Each row is a point on a tangle of strands that fork, close into loops and nearly touch. The rows are in no order.
Points whose rows are less than 94.5 apart are linked; no others are. Some points are linked to none.
(41): [ 33  -3  27  13   8   6  59  27  42 -21  35 -30  32 -27  20 -13 -23  -3
  -2   6 -18  15 -12 -27  -1  44 -15   2   9  23 -49  11  14 -15  33  24]
(21): [-28 -10  40   5 -12   4 -53   8 -29  40 -49   5 -43   5 -18   5  24 -30
 -28 -11  33  -4 -39  -1  13 -27 -15 -10   0 -15  40  -4 -26 -41  18 -11]
(747): [  9 -19  -6 -33  38  32   0  10  54  18 -23 -24  43  16 -67  32 -30  30
   2  21  18 -15  10 -30  12  15 -49  17 -29 -12 -22  -3  -1 -11 -37  14]
(661): [  9 -10  -2  49 -26  12  -6 -25 -30  -8  36  -1 -23  -9  23 -40  32   6
 -21 -33  -3  -7   8  38 -33  10   9  -4  26  -3  21  -6   3  -1  19 -29]
(599): [ 16   8   6  -8  19   8  47  15  38  -9  10  -6  33   5  10  13 -36   6
  13  16  -3  23   5 -13  -6  10   5  12  -7 -13 -14  10  16  16 -13  23]
(265): [ -5  20 -35 -51  10 -38 -18  -9   4  12 -28 -22  -4 -22 -40  18  -6   3
  22  23 -23 -16   7 -15  -7  27 -30 -14  -5  63 -23  -5  -5 -13  16   2]
(1008): [-36  35 -17 -25  21 -33  17   2  -6  18 -11  28  10  21  32  32 -20 -18
  22  34   3  30  14   4  -7 -47  42  22 -24 -19  21  -5 -14  51 -22   1]
(728): [ 22  -2  47  47  12  26  14  16   1  17  27 -29  23  -2  35 -16  -7   0
 -30 -17  30  18 -44   9 -16  17 -20  11  16 -34  22   3  -6 -36  12   7]
(534): [-24   9  23 -15  15 -27 -12  32   0  20 -51  -4  -7  22 -11  17  -5 -22
  -1  18   6   7 -43  -4 -17 -10 -16   3  12  -9  30   5 -11 -15   8  22]
(239): [ -6  36 -31 -15  61 -31  -3   3  14  48 -28 -18  39   7 -24  26 -17  10
   1  10  11  -6  -6  16 -52   9 -32  18 -18  11  20 -15 -17 -34 -19  -2]
(1052): [-40  -2 -13 -28 -25 -44 -54  -7 -41  19 -51  12 -59  -6 -38   7  40 -28
  11   4 -21 -20 -14   1  -6 -10  -8 -19   8  45  26  -3 -24 -12  29  -9]
(595): [-10   3  15  16 -27 -55 -21  -7 -40   7  16 -29 -33 -40  19 -47   8 -22
  -9 -16 -29  -4 -33 -14  -2  29 -23 -30  19  77 -35   9 -10 -55  73   6]
(1037): [ 27 -19  29   4  30  45  38  17  57  13  20 -38  60   3  -9  18 -53  17
  -8  16  27  15  -2 -37  13  20 -32  18 -19 -19 -35   8  -7  -9 -19  30]
(1240): [-23  31  -4 -28  30 -27  27   4   8  28  -6   2  16   5  27  39 -45 -16
  15  37  11  33   6 -12  -1 -25  17  11 -32  -3   0   0 -18  32 -15  11]
(567): [-31  31   1  -5   3 -42  30  22 -15  -4 -10  33   9  35  43  16 -11 -32
  22  24 -10  35   0   8 -22 -47  58  26   0 -25  21   0 -11  56  -1  12]
(1302): [  7 -24 -15  20 -43  29 -22 -23 -23 -33   8  46 -23  22  -5  -1  34   3
   2 -19  -1 -17  19  23   1 -17  37 -10  12 -35  29   2  14  33 -24 -24]
(1026): [ -4 -20  17 -37 -41  -9 -19  -1  -6 -21 -13 -13 -42 -33 -18 -13   4 -12
   7   5 -25  -3  -2 -34  56  12 -10 -32  -1  61 -42  12  -3  -8  27  21]
(223): [ 59   2 -57   1  32  43  14 -20  34 -37  21  29  74  32 -20   7 -11  55
   8 -26   1 -24  42   5   0  22  20   3  -6 -42   4  -3  49   5 -71  -9]
(998): [-14   4  13   4 -20 -14   5   2 -16  -1  -9   1 -30  -7  19   0   3 -17
   4   0  -2  10  -8   4  -3 -12  12  -5   6  11   9   2 -10  13  18  -4]
(1338): [ -9  32  -2 -40  34 -37  53  37  33  -7 -13  17  37  27   8  28 -39 -15
  27  40 -27  32   4 -14 -15  -8  21  21  -8 -12   1  11   8  37 -16  47]
(719): [ 19 -15  22  10 -43   2  10  -4   3 -35  38 -22 -33 -53  18 -49  22  -6
  -3 -26 -38 -10   8 -15  30  36  -3 -24  19  59 -56   0  13 -16  50  11]
(241): [ 15 -10  43  41  14  39 -20   2  -8  36  14 -35   7  -9  18 -12  10   4
 -44 -25  45   1 -41  13  -2   7 -34  10   4 -34  29  -5 -13 -51   2  -7]
(790): [ -9  18  19   2  -7 -25  28  40  -9 -34 -20  45  17  54  24   9  -4 -29
  18  14 -18  22 -15   5 -27 -30  60  19  27 -45  26   8  12  46  -6  29]
(720): [ -4  13  -4 -18 -24 -57 -22 -12 -31   4  13 -24 -28 -48   6 -29 -13 -15
  12   3 -28  -1 -13 -27  10  27 -19 -33   4  94 -57   1  -4 -35  58   8]
(1197): [-31  50 -51 -28  51 -39 -13 -28  -9  54 -13  -6  13  -2   2  38 -20   0
  12  18  14   4  23  18 -32 -17  -4   9 -43  17  14 -23 -25   5 -20 -21]
(478): [ 23  25 -18  43  34  -1  37  -1  -8  -8  43  24  59  38  54 -20 -25   7
  -4 -22   9  23   8  30 -45 -10  48  15   9 -55  36  -8  25  13 -22   5]
(374): [ 42 -23  31  21  24  65  23   9  44   2  32 -30  54   4   2   7 -29  25
 -22  -4  34  10 -12 -19  17  20 -28  19  -8 -47 -15   6   8 -16 -24  16]
(626): [-21  50 -72 -50  56 -63  20 -14  13  18 -12  -2  34   0 -16  22 -18  10
  34  26 -28  -3  33  10 -49   7   5  10 -22  39  -9 -20  -9  16  -6   1]
(759): [-17 -22  15 -72 -28 -10 -38   7  -5 -11 -42 -11 -39 -16 -56   6  -3  -8
  11  22 -21  -7  -6 -49  62   6 -23 -37 -11  54 -37  14  -5 -10  16  28]
(668): [-44  31  -8  10   8 -69   2   7 -35  22 -18   1 -17   8  30  -7   3 -35
  13   9  -8  13 -19  24 -54 -21  14   5  16  18  25  -9 -23   7  37  -3]
(818): [ 10  17 -13 -11   3 -41  -5  -7  -1   8  10 -35   2 -41  -1 -13 -13  -3
  10   3 -22  -6  -3 -22  -8  41 -33 -18   5  78 -55   0  -3 -30  45  -2]
(831): [ 16 -37  31   0  29  21 -21  21  21  19 -21 -51  22  19 -71  -6  10  23
 -26  10   7 -36 -44 -22  21  23 -84  13   7   5 -12  -6  -6 -77  10  15]
(4): [-25   4 -15  13 -24 -20  14 -17 -30  -3  21   6 -32 -12  44 -16   5 -14
  15   1  -6  16  24  18  -6 -25  29  -1  -3  19  -2  -9 -12  38  24 -26]
(224): [ -1  -7   8  43 -31  -2 -16 -29 -31   8  26 -20 -43 -32  18 -46  36  -4
 -25 -37 -11 -13   7  27 -14  18  -9 -13  20  35  -1  -6 -11 -21  40 -25]
(329): [-41  15  23 -32  -6 -44 -20  14 -29  25 -42   3 -28  -2   7  26 -16 -38
   7  32   8  25 -25 -26  12 -29   5 -21 -11  22   8   0 -29   5  30   4]
(1343): [  7 -18  17 -20  29  42  20  18  53  11  -4 -16  40  15 -27  33 -50  19
  -3  26  28  12   6 -37  24   0 -27  15 -30 -35 -22  11   1   7 -40  27]
(240): [ 39 -28  35  -3  -5  54  38  21  51 -39  19 -22  24  -8 -13  -7 -17  16
  -3  10  -3   6  -1 -33  37  30 -17  -2   5 -10 -41  20  26  -1  -5  28]
(1174): [  9 -29  -1 -17  45  48 -24  10  35  33 -25 -25  34  19 -68  30 -19  31
 -19  10  41 -23  -4 -19  16   5 -69  26 -31 -34  -4 -15  -5 -35 -41   8]
(479): [ 30 -24  11  17   8  25 -14  26  16 -15 -17 -17  19  23 -54 -18  40  24
 -19  -9  -6 -39 -44  18 -11  28 -46   9  38 -15  24   2  17 -59  -5   9]
(665): [ 16   3  -2  13 -13 -12   4 -11   5  -7  20 -34 -14 -42   4 -32  16   4
  -4 -19 -27 -18   3  -2   0  44 -25  -9  19  58 -38  -2   6 -31  41  -9]
(692): [-20 -34  58   3 -55  -8 -34  19 -30  -5 -46  11 -57   8 -30 -15  46 -30
 -16 -18 -14  -7 -41 -16  22 -14   2 -23  30   3  19  17 -15 -22  42  12]
(1146): [-15   5 -18 -49   3  -1 -34 -19   6  17 -27 -16 -23 -23 -39  27  -3   6
   6  14   1 -15  16 -17  27   2 -29 -16 -29  39 -16  -1 -10  -3  -7  -9]
(63): [ -8 -11 -27   1 -38 -51 -11   2 -10 -27 -10  -1 -40 -23 -27 -38  51 -11
  15 -16 -63 -36  -9   7 -20  41 -15 -19  47  68 -15   3  10 -25  53   9]
(727): [-33  42 -53 -35  28 -44 -15 -42 -27  46   2 -16  -3 -23  15  30 -29  -2
  23  31   9   7  35   5 -12 -15  -3  -2 -52  46 -17 -21 -27  22  -2 -34]
(639): [ 30  24 -23  29  35   9  44 -15  25   9  41  -9  52  -2  24 -10 -18  29
  -3 -18   6  11  24  18 -38  17  10  19  -5 -13  -4  -7  15  -3 -17 -14]
(37): [ 17  -4  27  12   0 -28  46  41  28 -17  19 -30  18 -29  15 -19 -10 -14
   3  12 -32   7 -37 -31  -6  48 -24  -8  26  37 -44  16  14 -35  53  32]
(607): [-18  11 -19 -11  27  22 -18  -3   4  31 -16  40   8  15   4  40 -15   2
  -2   4  38   8  10  11  12 -43  13  16 -26 -59  34  -1  -5  21 -56 -15]
(539): [  6  38 -16 -17  41 -38  62  36  29 -20   5  31  52  39  17   2 -25  -5
  24  22 -36  24   6   3 -45  -9  37  25   6 -16   9   5  24  25 -13  44]
(169): [  6  29 -43   2  43 -10  15  -1   4   8   6  32  42  38  10  10 -15  17
  10  -6   6   4  20  28 -32 -22  34  22  -9 -37  37  -6  16  14 -50   4]
(228): [ 38 -30  29  -7  -9  66   5  -8  45 -29  21 -31   8 -24 -20  -3  -3  30
 -12  -6   9 -10  18 -33  54  25 -23  -4 -14  -2 -48  13  14  -6 -17  14]
(204): [ 49 -19 -31 -11  10  66   0  -6  41 -51   5  25  47  40 -40  17  -9  43
   7  -9   1 -24  24  -3  28  16   6  -1  -1 -54   1  11  50  15 -73   2]
(778): [ -9  23 -22   3  35 -23 -12   9   1  28 -32  -5  14  15 -18   4   8   4
  -3  -4   7 -17 -20  34 -52   6 -20  14   7  -2  43 -11  -7 -36 -13  -2]
(966): [-14  11  -2  38  -6   0  20 -18 -24  10  41   0  -9 -11  61 -14  -8  -2
  -7  -9  17  26  19  25 -17 -19  29   4  -5 -17   8  -7 -11  30  11 -28]
(1058): [ -6  17  -8  -3  12   2  -3 -38  -7  34  24 -25  -7 -44  35  16 -34   4
   0   7  26  15  30 -10  24 -10 -10 -10 -48  32 -35  -5 -23  13  -4 -25]
(118): [ -6 -12  -5   1  -2  28 -36  14  -7   2 -39  41   0  37 -23  18  16  -6
  -9 -10  28 -14 -16  20  -4 -27   8   8   7 -59  56  -3  12   0 -39  -5]
(1331): [ 29  30  -9  38  49  -3  57  11  20   3  44   1  70  21  44 -13 -30  12
  -3 -10   4  21  -1  20 -52  11  26  22   8 -35  15  -3  24  -7 -11  12]
(1007): [-12  19 -26 -32  15  -5  25 -15  17  11   8   6   6 -11  17  39 -36   6
  25  28   4  20  36 -17  26 -18  16   8 -42   6 -20   1  -8  47 -27  -6]
(1379): [ 30 -26   9   5  31  53 -14   7  35  17  -6 -28  38  16 -49   6   5  35
 -23  -7  31 -29 -19   1   3  17 -56  25  -3 -33   4 -11   4 -49 -31   3]
(590): [-41   9   9 -36 -19 -50 -50   1 -48  29 -49  -2 -45 -11 -21  11   7 -37
   5  18  -4   2 -26 -21   9 -19  -9 -30  -5  47   8   2 -30 -15  36  -3]
(771): [-39  29  12 -40  24 -42   0  14  -8  38 -31  -4   2   3  11  44 -43 -34
  11  50  17  33 -20 -24   0 -27   2  -3 -29   9   7   1 -29  17   7  16]
(1032): [-29 -26  60 -13 -32   6 -55  16 -26  14 -56   4 -53   7 -39  -8  28 -31
 -27  -7  15  -2 -41 -27  45 -27 -12 -26   3  -1  13  11 -24 -37  31   6]
(1364): [  7 -26  -2   6 -50  35   6 -38  -7 -37  57   7 -43 -47  39 -15  14  13
   6  -8  -7   7  55  -8  66 -10  34 -14 -18  17 -47   1  -2  52  -8 -21]
(1206): [ -9  25 -33  32  28 -17 -17 -17 -19  40  -4  -9  -2  -2   4 -14  15  11
 -14 -26  17 -12   3  52 -58   1 -12   8   1   2  41 -22 -11 -29  -5 -33]
(310): [  3  -1 -57  -4 -11  13  37 -36   2 -36  54  31   9  -4  40   0  -8  32
  42   7 -18  15  77   6  32 -20  48  11 -31 -10 -33   0  19  73 -38 -31]
(1269): [-15 -32  73   4 -46 -13  -9  52 -15 -26 -47   0 -39  13 -19 -19  25 -29
  -8  -3 -19   8 -59 -30  26  -2  -2 -18  44  -6   5  25  -4 -14  47  37]
(1229): [-20 -11 -41   5 -31  10 -19 -38 -24  -4  14  43 -34  -1  13   6  22  10
  16   1   4  -6  47  24  19 -35  37   1 -23 -19  13  -6 -11  54 -32 -50]
(1192): [ -5  15  15  19  14  10  25 -19   1  33  37 -20   5 -29  62  17 -48   0
  -5   9  37  38  15 -10  20 -19   9  -3 -42  -4 -20   3 -24  26  -7 -15]
(844): [ 21 -26  39  -4 -24  37  12  21  20 -40   1  -9 -10  -1 -13 -11   8   7
  -5   3  -4   1 -15 -18  31  17  -6  -7  21  -9  -8  20  21   0   4  24]
(237): [-14  -5  13 -18 -40 -33   2   6 -21 -16  -1  -7 -43 -30  19 -15  -3 -24
  17   5 -23  14  -5 -22  27  -1  11 -23   6  59 -31   2  -9   9  47  15]
(1019): [-14 -14  16 -58  -4  -2 -49  -2  -4  15 -41 -24 -29 -12 -64  16  -1  -4
  -4  20   3 -14 -10 -38  45   5 -43 -27 -24  41 -23   8  -8 -34  10  14]
(65): [-17 -23  11  32 -49  -6 -27 -24 -49  11   0  18 -64  -5   9 -26  48 -19
 -17 -25   0 -12   4  23 -16 -21  21 -12  12   6  25  -7 -20   9  28 -30]
(666): [ 48 -28  10  21  15  58 -16   9  19 -19   5 -17  45  26 -43 -15  25  35
 -31 -21  17 -38 -30  19   0  32 -42  19  28 -44  20  -8  23 -54 -28   5]
(518): [-20  32 -54 -56  24 -43  -2  -8   8   6 -28  -1   0  -4 -33  25   1   6
  34  25 -27 -11  21   5 -21   8  -3   1 -10  39  -1 -11  -3  16  -5   0]
(994): [  3  -8 -37 -11 -32 -20 -18 -15   1 -24 -12  -1 -38 -20 -46 -29  54  10
  13 -22 -51 -44  14  17 -10  36 -16 -12  32  63 -13  -3  13 -16  24  -8]
(1300): [-14  18  10 -45  27 -42  38  39  32   1 -25  -4  26  16  -7  31 -46 -20
  22  49 -18  24 -13 -29 -10  10  -5   3  -5  11 -13  10   0  21   1  45]
(868): [-25  15  23  35   1   6  17 -14 -23  29  33   3 -11 -17  81   9 -29 -17
 -11   6  42  48   6   2  16 -41  34   2 -27 -25   6  -3 -30  35   4 -27]
(1345): [-12 -12   8  18 -38 -53   7  27 -13 -32  -9   1 -36 -15   0 -36  36 -25
  11  -8 -54 -13 -33  -4 -20  29  -9 -16  52  43  -9  11   9 -21  63  25]
(60): [ 29 -34 -13 -12  10  62 -21  18  27 -38 -21  26  31  54 -50  17  -6  24
  -4   0  18 -21  -6  -2  23   2  -3   7   7 -71  23   7  42   3 -64  13]
(292): [  9 -18 -26  23 -42  17  14 -32 -23 -37  48  20 -26 -10  25 -32  26  13
   7 -20 -19  -8  46  27  -2   2  30  -7  10   4 -12  -3  15  41   4 -30]
(653): [ 24   0  -1  36  -6  38  -3 -25  -4  -3  35  -6   3 -10  19 -16  13  21
 -22 -29  15  -4  14  26  -9  12   4   2   8 -19  13  -4  10   0 -14 -23]
(942): [ 13 -44  56  -3  21  39 -34   6   9  25 -10 -53   2   6 -58 -10   1  15
 -42   3  27 -25 -33 -34  48  11 -75   7 -15   2 -22  -6 -15 -76   8  15]
(525): [-31   2  15   2   2  22 -25   8  -8  27 -23  49 -12   8  19  39 -11 -20
  -9  11  50  22  -6  -6  36 -60  28   5 -21 -65  28   2 -23  32 -25 -19]
(123): [ 45 -12  13   9  -7  58  -1 -27  35 -19  31 -32  11 -37 -12 -19  19  35
 -21 -27  -1 -24  26 -10  27  42 -25   3  -6  14 -42   1  13 -18  -8 -15]
(167): [ -1 -15 -18  -9 -37   7 -44 -32 -16  -6 -15  -4 -53 -22 -43 -19  54   7
  -7 -29 -28 -44  20  19   5  18 -18 -13  13  49   3  -3   1 -17   9 -22]
(1009): [-28 -10  35  43 -42   1 -36  -4 -50  34 -19  47 -43  10  21   6  32 -37
 -23 -18  38   7 -14  18  -8 -52  43  -3  12 -44  41 -10 -37  17  27 -33]
(695): [ 16 -12 -41  22 -33  30  36 -38 -12 -55  80  28   5  -2  52 -22   3  25
  23 -11 -19  12  69  13  23  -3  52  -2 -14 -21 -32  -4  30  71 -19 -35]
(1024): [-32  23  -5  -9  10 -71   7  32 -12  -7 -41   9 -10  18  -2   2  11 -32
  19  17 -35   6 -32  11 -48  -3   5   3  31  14  27   3  -8   0  32  23]
(1165): [ 29   1 -27 -24  -4  18  25 -10  43 -29  11 -11  11 -25 -26   2   5  29
  16  -3 -23 -18  35 -11  14  35  -8   3   2  33 -48   4  22   9  -7  -3]
(584): [  9 -27  54  16  13  38 -24   9   3  31  -2 -44  -1   0 -15  -6  -2   3
 -38  -5  38  -4 -40 -19  31   2 -50   2 -10 -18   3   1 -17 -56   7  10]
(1202): [ 19   0 -30  29 -14  26  42 -26  -2 -42  69  11  15  -7  42 -27   1  22
   8 -17 -13  13  46  19  -4   9  37   0   0 -12 -22  -4  31  43  -4 -21]
(22): [ 14  23   2  28  29 -10  23  25 -10 -10   4  33  49  56  37  -7 -21 -12
  -5 -11  10  19 -18  26 -46 -19  45  19  22 -61  51   2  19   8 -28  19]
(556): [ -1  -8  19  26 -23 -47   1  20 -11 -12   3 -25 -21 -30  10 -39  21 -23
  -4 -10 -43  -8 -44 -14  -7  40 -28 -18  39  53 -22  17   2 -53  70  22]
(802): [-20  18  -2   6  25   5 -16   2  -3  41 -16  10   1   5  13  25 -14  -9
 -12  -2  37  12  -9  16 -12 -31   1  13 -17 -33  34  -6 -13   0 -24 -10]
(611): [ 29 -22 -32  -2   7  57 -41  -3   9 -21 -21  26  18  35 -53  11  23  31
  -8 -22  17 -43   1  26   4   3 -10   3   2 -50  38  -3  32 -14 -66  -9]
(371): [-26  29   3   6  28 -31 -13  32 -13  26 -46  27  15  40   5  17   0 -26
  -7   3  15  11 -33  28 -48 -34  17  23  13 -39  60  -7 -13  -3 -13  10]
(311): [-13  39 -14   5  43 -30  17  22  -3  19 -11  31  39  42  28   9 -18  -9
   2   5   4  17  -9  25 -51 -31  34  30   2 -42  47  -3  -1  11 -29  19]
(1271): [ -9   4 -56 -12  -9   9   8 -36   1 -18  26  38  -9   3  11  17   6  29
  34   6 -10  -3  62  12  24 -25  43   5 -29 -10  -5  -3   9  62 -48 -34]
(803): [-35  28 -14  34  20 -47 -10  -8 -37  44  -7  -4 -12   5  31 -12   8 -20
 -12 -15  13   8 -14  43 -66 -18   4   9   8   5  44 -17 -22 -10  21 -26]
(115): [ -6 -33 -31   9 -56  13 -12 -40 -31 -33  22  49 -40   9   6 -13  40   4
  16  -9 -14 -18  42  26   7 -22  45  -7   1 -11   7  -2   5  55 -15 -38]
(1254): [ 16  23 -29 -12  29 -10  58   6  34 -18  23  14  43  15  17   7 -27  15
  26  12 -22  15  29   0 -19   1  30  20  -6  -8 -15   4  27  28 -20  17]
(826): [-22   0  12   2  -7 -12 -28  32 -17   0 -56  44  -9  46 -22  15  24 -25
  -3  -3  10  -8 -32  23 -34 -33  26   9  30 -48  58  -4  -5   4 -10   7]
(884): [ 51 -24  19  32  10  81  -3  -5  20 -21  47  -9  50  14  10  -3 -11  27
 -30 -24  40   1 -13   4  21  26 -11   8   5 -71  11   3  21 -14 -39   0]
(913): [-10  12  -8 -12 -12 -14 -10 -37 -27  17  25 -22 -28 -50  35  -1 -24  -7
   8  10   9  17  28 -14  32  -7   3 -21 -36  61 -46  -8 -24  14  22 -21]
(944): [-19 -20 -19   4 -46 -11 -42 -37 -43   7 -10  15 -72 -13 -25 -19  58  -8
  -5 -24 -17 -35  23  28 -10  -9   2 -13   8  35  18  -9 -16   2  18 -34]
(510): [ 36  -7  36  27  16  31  38  18  29  -3  27 -28  38   1  17  -6 -18  11
 -13  -3  16  14 -26  -6  -5  27 -17  14  11 -26  -4  11   9 -21   2  19]
(392): [  8  11 -69   3  14  17   6 -42  -3 -10  29  27  13   5   8   6   4  42
  18 -15  -1 -11  64  27  -3 -14  29  10 -23 -19   4  -7  19  37 -53 -40]
(861): [  8  -3  43  -6   8 -31  37  38  20   1  11 -37  25 -22  13   0 -51 -27
   7  33 -12  26 -36 -51   5  31 -32 -17   3  41 -52  18  -4 -27  48  44]
(122): [ 17 -22  47  12 -35  31  20  37   6 -56  -3  16  -2  21   4  -7   5 -11
   2   5  -7  15 -25 -16  15   3  25  -6  35 -40   5  18  29  22   2  27]
(443): [ 11  15 -23  16  16  15  16 -18   7   5  22  -3  13  -2  16  -1  -3  22
  -1 -12   8   3  20  22 -17   2  10   9  -8 -10   8  -1  11  10 -19 -17]
(501): [-16   8 -32  -8 -16 -22   2 -29 -18   1  21  -9 -33 -29  23 -14   4   0
  18  -2 -14   1  35  12   4  -1   9  -8 -11  50 -27 -12  -7  25  24 -25]
(582): [ -4 -16   9  14 -50 -11  20  -7 -23 -29  37  -6 -48 -41  40 -40  13 -17
   8 -13 -28  10  15  -3  20   6  20 -21  11  49 -37  -5  -3  17  49   2]
(1182): [ 28 -23   7   6 -41  57   0 -35  15 -52  48  -3 -27 -42  13 -15  18  25
  -1 -20 -11  -9  47 -11  58  15  13 -15  -6  10 -46   9  19  32 -19 -10]
(61): [ -5  48 -47 -28  67 -45  18 -13  28  45  -9 -20  60   2 -14  28 -37   9
  15  18  -4  -1  18  -1 -57  16 -19  15 -29  29  -6 -16 -20 -10 -14   2]
(1374): [-19 -27   6  35 -54  -2 -44 -28 -57  20 -10  51 -58   9   7  -5  54 -26
 -15 -20  19 -20  10  34 -21 -43  37  -7   8 -31  39 -13 -31  22  16 -48]
(250): [-41   1  29 -17   4 -29 -48  25 -24  39 -67  -4 -27  17 -35  12  15 -31
 -12  11  14  -3 -49  -8  -4 -17 -31  -9   7  -3  37   2 -22 -43  21   4]
(323): [ 16   8  13   2   1   2  52  10  27 -12  26 -19  12 -26  30   0 -30   0
  11  10 -10  22   6 -18   5  20   4   0  -3  20 -38   7  10  12  20  16]
(1334): [-34  30 -17  -4  21 -23 -15 -19 -24  53  -8  -4 -14  -9  23  24 -15 -15
  -3   6  25  12   6  17 -11 -28  -1   2 -31   9  20 -14 -26   5  -1 -26]
(54): [-18  25  -2  -3  32 -49  11  30   8  10 -37  -1  15  20  -6   4  -2 -14
   6  16 -13   3 -33  16 -49   5 -11  11  22   5  32   4  -4 -18   5  21]
(768): [ 14 -15 -21   7 -16  43 -31 -10  -3 -26 -13  41  -3  27 -26  11  19  12
  -2 -17  11 -25   5  24   4 -11  17  -1   4 -47  36   1  21  13 -48 -14]
(46): [ 48 -31   0  25  14  79 -30  -1   7 -17  18   2  44  31 -20  -1   6  29
 -34 -31  43 -24 -20  17  13  17 -25  14  12 -72  32  -8  24 -34 -48  -5]
(1235): [ 26  18 -59   2  37  16  15 -24  20 -10  20  33  52  28   3  13 -13  41
  16 -14   1  -6  50  18 -11  -9  34  11 -19 -38  16  -5  34  23 -65 -10]
(270): [-10  -4  19   8 -24  -3 -17 -14 -22  11  -5 -16 -40 -23   6 -17  19 -11
  -9 -15  -1  -3  -8   4  11   2  -8 -17   5  30   4   3 -12 -17  27 -11]
(1307): [ -5 -43  62  -8 -59  13  -2  40  -1 -49 -34  10 -41   6 -26 -21  27 -17
  -1  -1 -24   3 -31 -36  46   0   8 -23  34   0  -9  26   9   3  30  35]
(43): [  2  -5  34  -3 -36  -1  34  45   4 -60 -15  36   3  35  18   7  -5 -20
  23  18 -22  23 -11 -16   4 -19  51   3  30 -37   4  13  22  51   4  33]
(83): [-30 -14  49  22 -38   9 -46  10 -42  32 -39  29 -48   4  -1   6  33 -37
 -27 -15  32   4 -29  -1  16 -43  19 -15   9 -28  36  -1 -33  -8  28 -18]
(210): [ 22 -20  15  10  31   0  -4  30  28  10 -22 -36  37  19 -58 -11  27  27
 -18   5  -5 -36 -52   3 -14  35 -70  18  30   3   7  -2   2 -77   8  14]
(897): [ -4   0  31 -36  13 -37  33  47  27  -3 -16 -20  22   0  -6  18 -52 -23
  16  52 -18  26 -25 -47   3  18 -23 -13   4  27 -35  14  -1   0  27  53]
(327): [ 41 -17  10   2 -30  51  -6 -45  29 -38  50 -29 -10 -61   1 -27  22  33
 -17 -34 -14 -23  54 -15  54  40  -9 -10  -8  39 -70  -3  13   1  -5 -16]

A fork is a point with three links, a tip a point with one. Leave the first point through the second and follow the links. Name the first fork or tip that comes.
(759), (1026) -> (21)
(4), (998) -> (311)
(818), (665) -> (778)
(1240), (1008) -> (1364)
(1182), (327) -> (1240)
(479), (210) -> (374)
(478), (1331) -> (4)

A piece is two or more points that can be reached from each other along the links. Count, over all rows, the pieces, the separate loops (a circle has one, a figure eight two, a Y none), the forks (points with three links) and the tips (points with one).
pieces -> 6
loops -> 9
forks -> 12
tips -> 6

A tip is a point with one link. Name the tips that can be reached along the links from each point below, in the order of the rows.
(228) -> (1052), (1007), (1364)
(61) -> (1307)
(607) -> (727), (525)
